A landscape with many valleys, sampled at points; each row gives a point and its height.
A ball rolls from a point to the lowest of its 2 nearest points, and stops where none of them is lower. Distance is the straight distance between rows; heights are no part of it.
simim h=528: [141 162 161 135  72 116 116 140 111  55 175  87 120 161 158 127 142 140
 138 148  99 137 137 138 136 118 167 170 115 141 134]
Tozet h=586: [ 83 128 161 106  80 105 153 115 170  94 122  90 138  88 150 143 159 116
 141 134 162  91 153 143 168 157 139 141 106 105 174]
roge h=601: [162 126 137 185 153 181 110 181 157 100 157 154 155  91 111  81 145 135
 158 135  99 128 111 129 131 129 114 159 111 163  75]
kelak h=336: [139 101 107 108 145 107 139 168 179 142 188 156 134 202 102 162  99 121
 144 110 116 150 144  89  86 102 110 144 139 136 150]
Pinuf h=494: [101 123 137 106 192 118 152  69 169 110 126 148 133 124 153  98 143  95
 136  99 137 103 138  91 143 109 130 120  76 137 105]
gega h=418: [123 161 157 186  47 113 148 129 126  90 137 103 122  86 166 140 154 131
  91 174 118 137  91 116 135 168 146 129 151 114 169]
Sidis h=727: [173 110  94 145 147 140 142 138 111  99 141 134 179 133 160 155 182 148
  98 124 118 107  77 121 141 109 127 141 152 111 116]
Fav h=566: [152 131 117 141 178 164 144 109 160  87 146 122 157 102 117 139 170 110
 160 136 101 144 131 150 143 134 127 142  64 153  60]
zusi h=503: [ 80 109 139 153 134  85 116 168 168 100 114 177 115 113 188 112 121 131
 139 168 150 127 155 108 136  97 132 102 136 186 193]
peto h=226: [142 106 100 105 216 127 131  64 114 125 102 166 125 173 156 157  84 147
 104  89 139 133 130 129 113 107 121  68 119 150 111]
rofu h=669: [146 132 115  97 138 118 132 189 106 113 125 109 109 147 146 178  74  98
 169 114 102 122 124 130 139 163 157 119 173 147 153]
Mugag h=401: [114 143  98 118  83 121 118 100 142 143 140 135  57 132 171  94  68 110
 155 114 109 110 160 133 161 135 113 143  69 113 142]
sinal h=499: [133 151 126 122 145 156 114  78 134  86 150 128 154 104 168 149  94  81
  97  88 142 100 100 162 158 133 144 135 103 111  77]
Nikag h=736: [170 104 130 155 169 167  97 131  52 113 112 137 158 105 156 113 182 159
 119 136 129 103  99 136 136 125 125 132 153 128  98]
muko h=606: [121 165 158  91 177 171 114 150 110 130  90 125 174 141  90 133 166  84
 142 108 151 133  66 168 149 112 160 114 143 180  51]
Nud h=550: [ 69 107 134 106 130  91 131 118 172 108 110 148 121  74 204 158 113 130
 142 138 199  99 183 140 141 136 135 125 134 142 190]
vom h=647: [107 109 131  75 149 114 132 101  84 102  99  80 133 163  92 123 149 104
 121 121 105 135 106 117 178 119 177 123 119 120 101]
pusok h=448: [147 166 128 167 107 158 107 123 115 105 197 138 147 148  92 127 155 135
  89 147  99 190 110 138 117 115 129 155  96 141  57]
Baz h=734: [134 133  89 121  73 102 150 124  94 112  93  70  99 126 159 174 129 137
 140 155  98 117 137 167 169 150 136 102 100 106 169]
bikem h=549: [ 87 115 104  97 100 146  90 145 139 166 124 112 145 155  31 154 136 104
  88 126  94 164 105 130 154 139 133 140 128  95 110]
Kesa h=313: [133 152 108  92 101 100 157  81 107 169 126 118  74 157 104 110  71 130
 163 114 121 145 146 125 130 113 112 126  86  84 130]
rup h=516: [103 119 116 164 154 116 122 165 147 156 113 145  99 188 131 116 132  57
 168 119 107 109 124 100 108  71 134  86  81 183 178]
kudo h=189: [182 151  92 123 110 108 164 112 102 162 138 138 105 157  95 112  82 149
 121 108 110 157 104 136 106 120  84 133 131  83 105]
pir h=602: [115 101 122  76 177 160 115  77 101 150  76  90 130 113  76 155 111  99
 140  95 131 121 130 161 164 155 151 128 114 108  87]
fasip h=444: [118 108 150 137 186 117 119 198 148 122  97 174 147 142 170 108 119 121
 167 156 126 106 133  66 138 106 142  77 150 210 171]
zekom h=724: [126 122 166 125 206 170 104 108 161 146  67 138 108 166 158 117 100 115
 162 106 102 100 144 107  81 106 156  84  86 212  81]
nuto h=617: [170 143 134 122 145  98 144 164  40 115 145 133 106 147 155 107  69 140
 162 118 134 126 129 119 124 131 143 126 185 142 136]
bezim h=535: [128 149 143 137 186 119 161  98 133  80 137 132 143  92 157 110 176 127
 145 146 129 134 157 118 123 144 117 108  81 152 104]
suzop h=443: [129 101 122 153  22 138 108 114 168 123 196  88 155 121  87 142 156 140
  90 152 122 129 139 127 155 142 130 229 139  86 153]
Moz h=471: [148 164 135 225  53 153 124 121 109 108 166 114 145  99 143 104 204 110
  94 181 116 142  90 136 121 149 152 184 165 136 106]
Sog h=552: [140 142 124 115  52 141 138 151 131 135 123  90 140 101 108 129 166 125
 148 139 139 108 114 200 135 134 123 198 143  94 108]
Sadek h=322: [170 136 126 149 179 140 131 100 113 113 129 171 140 165 125 122 105 166
  87  92 130 153  87 137 104  94 109  60 113 131  95]
vas h=521: [127 163 178 129 103 163 101 148 106 137 135 131 158  79 111 140 175 145
  84 148 148 156  86 134 111 173 147 158 194 123  81]
sekor h=628: [ 89 113 128  96 154 106 154 171 185 177  78 151 132 130 121 161 140 112
 160 119 163 112 139 129  79 121 103  95 145 137 188]
teki h=511: [183 128 127 169  59 141 137 165 120 119 137  82 149  97 131 106 214 139
 134 178 118 102 123 166 104 147 139 214 185 152 110]
mima h=645: [131 154 169 137 169 185  96 157 113 160  95 151 134 139  79  74 130  83
 157  98 140 120  85 153 112 100 138 107 119 164  65]
votez h=454: [124 145  98 146 103 139 112  87 160  89 148 125 108 133 189 123  77  88
 111 103  95  94 130 143 181 123 133 129  59 125 121]
Nisag h=666: [108  68 114  74 171 110 154 157 144 142  87 113 160 119 117 170 163 144
 156 129 149  99 142 114 132 138 125 123 160 116 174]
Riv h=589: [172 154  83 178  59  73 157 106 110 117 162 104 134 162 155 101 198 142
  94 168 112 119 156 139  85  95  99 150 130 128 163]
mola h=569: [102 134 109 101 136 110 138  61 129 161  67  90  73  93 113 137  68 148
 128 126 101 155 178  94 183 184 143  89 100 120 137]
Fitol h=493: [128 107 149 121 148 132 139 134 145 164 157 137 115 134  46 152  44 132
 153 102 156 167 163 109  91 151 121 103 135 100 130]
lik h=750: [126  95 149 128 136 132 122  90  86 140 102  92 146 107  41 123 124 184
 125 153 135 155 142 139 114 123 117 113 104  76 122]
zafa h=548: [132  72  59 117 146 114 104 131 128 137 126 175 102 127 196 155  59 156
 140 112 141 114 148 136 140 103 119 138 148 124 149]
bom h=400: [134 120 145 124 100 143 101 165  76 126 120 131 142 105 179 151 125 160
  97 111 169  88  92 134 108 145 140 137 221  88 151]
tet h=429: [ 83  86  96 102 180 111 118 128 177 176 121 166  99 183 165 184 117  68
 143 107 128 127 145  94 108 101 144  96 105 182 163]
geru h=417: [102 137 158 111 115 138 128  97 181 153 139 126 110 115 109 167  19 128
 137 111 152 149 166 120 116 142 123  89  99 113 126]
naf h=337: [111 136  80  90 158  85 150 151 162 144 140 168  96 181 200 169 170  81
 151 118 137 129 156 121 133 114 122 127 132 181 167]
Radam h=470: [145 154 178 154  90 148 117 128  94 124 148 130 152 107 179 152 182 163
  90 147 167 124  93 117  58 148 142 159 221  98 129]
gama h=334: [108 132 141  99 163 127 111 101 151 107 126 139 128 134 173 184  58 133
 108 115 146 130 162 127 104 132 136  83 120 152 121]
gupum h=625: [ 94 112 143 112  92  99 161 104  95 113 119  72 129  79 111 118  98  99
 139 128 172  92 126 143 185 139 148 128 122  63 169]
nopud h=565: [112 165 152 127 135 165 116 154 120 137 142 149 191 100  97 102 203 101
  96 130 159 144  72 155 136 119 130 166 161 156  61]
sefi h=591: [121 176 143  96  73 109 136 147 120 139 125 113 100 125 148  81 188 152
 127 135 130 111 157 147 101 141 118 163 146 115 132]
pelen h=361: [145 126 138 141 168 128 134 201 131 117 126 133 177 171 105 106 160 108
 149 149  94 110 103  78 147 102 144 101 156 176 152]
Vopep h=699: [145  71  84 106 196  98 174 110 110 105 121 130 162 121 183 172 161 141
 127 129 139 112 131 109 149 131 121 115 141 129 149]
Geb h=319: [128 105 114 183  93  88 140 131 191  90 187 160 165 151 159 156 154 168
  87 172 140 146 145 116  92  93  90 140 115 144 196]
figuz h=300: [128 123 145 125 127 144 123 164 125 127  77 145 143  79 142 121 107 146
 127 111 161  79  86 157 116 124 108 104 166 104 140]
zosu h=551: [112 136 121 109 171 161 102  90 107 134 138 129 147 109 101 154 142  76
  96  96 145 144 121 163 151 159 118 113 101 104  95]
zuves h=667: [125 144 150 117  81 135 144  70  84 134 135  78 130  73  80 135  62 123
 130 135 140 151 107 142 186 148 144 142 105  65 101]
sodam h=555: [127 107 158 128 135 143 120 166 120 141 152 107 141 151  51 142  85 130
 183 121 156 121 170 156  66 114 121 132 130 109 144]
mig h=607: [126 145 180 178 127 143 133 184 149 111 155 140 132 115  98 104 105 106
 170 138 150 132 154 162  76 131 100  88 109 148 125]
fal h=595: [ 87 125 133  81 118 183  57 152 148 170 119 127 114 144  62 131 141 106
 140 107 112 138 124 154 136 136 140 173 115 122  76]
vud h=704: [146 145  84 108  93 123 137 178 142 121 121 101  74 146 158 162 130  95
 170 117  86 114 140 157 161 181 135 142 135 142 163]
Kan h=682: [112 101  93  99 142 105 118 181 124 211  81 138  67 124 120 105 112 163
 175 113 129 129 164  76 134 143 135 142 188 128 170]
mulom h=406: [170 106 112 155 185 122 140 142 105 153 132 177 159 197  89  90 124 153
 110 107 132 136 110 102  86  64  91  73 143 140 128]
Luval h=648: [123  91 128  88 169 130 102 135 105 160  91 148  95 116 125  88 104 175
 134  95 131 113 132  78 158 147 139 135 174 111 128]
pofep h=239: [139 129  86 131 111  89 137 165 194 108 196 170 125 172 169 165 145 114
 122 126 128 145 162 120 119 128  94 169 140 163 181]
dezir h=311: [177 123 102 141 130 116 144 130 109 164 145 139 151 148  74  83 137 158
 100 127 132 132 137 134  64  99  76 141 150 104 112]
ded h=614: [152 148 142 128 150 134 148  73 117 124  84  92  94  97 103 124  73 136
 144 141  85 161 139 143 141 169 132  85  80 142  89]
rebi h=649: [126 167 151 157 138 157 108 173 123 140 111 148 133 132 112  58 167  87
 172 121 146  91 128 174  91  92 100 127 113 146 114]
rilos h=352: [135 166 115 160 103  91 177 142 119 105 136 115 133 107 126 118 150  98
 103 152 101 154  97 108 153 154 120 107 124 121 153]
toka h=447: [119 137 140 122 199 126 147  54 160 124  79 168 121 110 142  77 125 117
  84  88 125 129  92  88 166 137 124  82 107 144  97]
Mav h=635: [140 131 128  58 144 173  88 138 126 148 127 138 117 141 131 135 162 163
 143  93 122 119 130 151 113 145 121 182 143 112  64]
zeko h=696: [141  56 129 109 159 139 131 149  59 132  99 119 131  97 153  83 162 171
 129 122 143  77 134 101 178 133 146 139 171 104 138]
sut h=393: [154 154 143 144 164 121 164  79 112 107  87 149 157 111 108 104 148 137
  73 109 125 151  35 121 161 112 126  74 131 125  92]
fegem h=687: [122 113 165 140 182 188  72 146 134 153  75 164 105 141 115  77  85 130
 138 101 115 112 109 114 102 114 133  80 114 165  91]
gada h=496: [110 130 112 119  71 152  82 102 109 159 172  96 156 131  65 178 161 137
  79 157 118 175 138 143 140 152 130 179 123  83 110]
vagud h=634: [107 149 109  85  99 101 130 156 137 210  97 132  63 147 111  71 157 150
 152 118 122 116 173 112  91 127 106 158 151 114 146]
Tez h=385: [115 101 144 164  68 110 105 124 162 100 209 124 150 130 115 138 109 170
  92 155 118 149 162  91 113 123 118 163 123 100 177]
Vovur h=501: [ 72 108 148 110 157 112 129  58 154 175  94 122  97 122  93 153  26 110
 104 115 141 161 181  84 137 156 150  54 107 138 152]
Loruk h=578: [ 86 139 117 137 109 103 156 141 177 183  72 145  78 148 123 126 106  90
 168 135 135 119 120 142  86  95 105  73  81 145 178]
Pak h=490: [104 154 158 134 102 147  83 118 144  74 172 111 138 131 132 150 171 131
  81 160  79 175 118 110 150 155 159 147 101 149  99]
Kel h=561: [149 171 129 173  14  99 116 120 118  96 160  74 131 181 124 128 190 119
  84 172 100 136 138 156 113 110 135 174 125 133 169]
pabe h=257: [119 136 123 151 142 112 177 164 162 117 126 132 158 119  97  97 163  59
 136 123 120 116  92  99 153 121 120 114 134 127 153]
Bokep h=399: [162 160 111 137 137 132 117 112 117 114 212 155 146 175 126 120 164 136
  92 111 118 153 146 121  88 105  96 156 118 119  93]
lepag h=697: [144 123 171 162  78 140 157  88 115 121 166  95 161  48  84 145 100 147
 137 169 148 159  97 134 138 153 137 175 130  74 103]
Bifa h=760: [135 113  94 131  63  99 144 108  75 143 100  74  99 113 144 142 139 207
 145 166 122 119 171 157 127 128 117 138 113  75 165]
ridi h=500: [147 124  75 147 102 119 133 144 151  92 118 148  97 115 228 147  67 135
 125 113 107  93 100 152 163 120 124 122 127 136 147]
gapop h=726: [135 108 168 187 119 149 139  61  89 116 137 117 163  70  76 119 129 167
 100 170 158 155 111 147 112 125 103 106  87  80 109]
budef h=563: [138 180 161 132 103  95 126 140  83  80 161 123  97 159 169 121 103 161
 133 158 112 159 144 115  89 115 146 119 139 155 135]
Ziz h=600: [ 97  58  98  95 173 126 112 116 155 138 114 165  88 111 186 101  87 149
 137  99 135  97 160  68 173 122 150 149 142 135 134]

Where does a ball stop that starts at each point below?
Fav -> peto
muko -> figuz
Vopep -> pofep
fal -> pofep
Ziz -> kudo
vagud -> pabe
pir -> kudo
zuves -> pabe
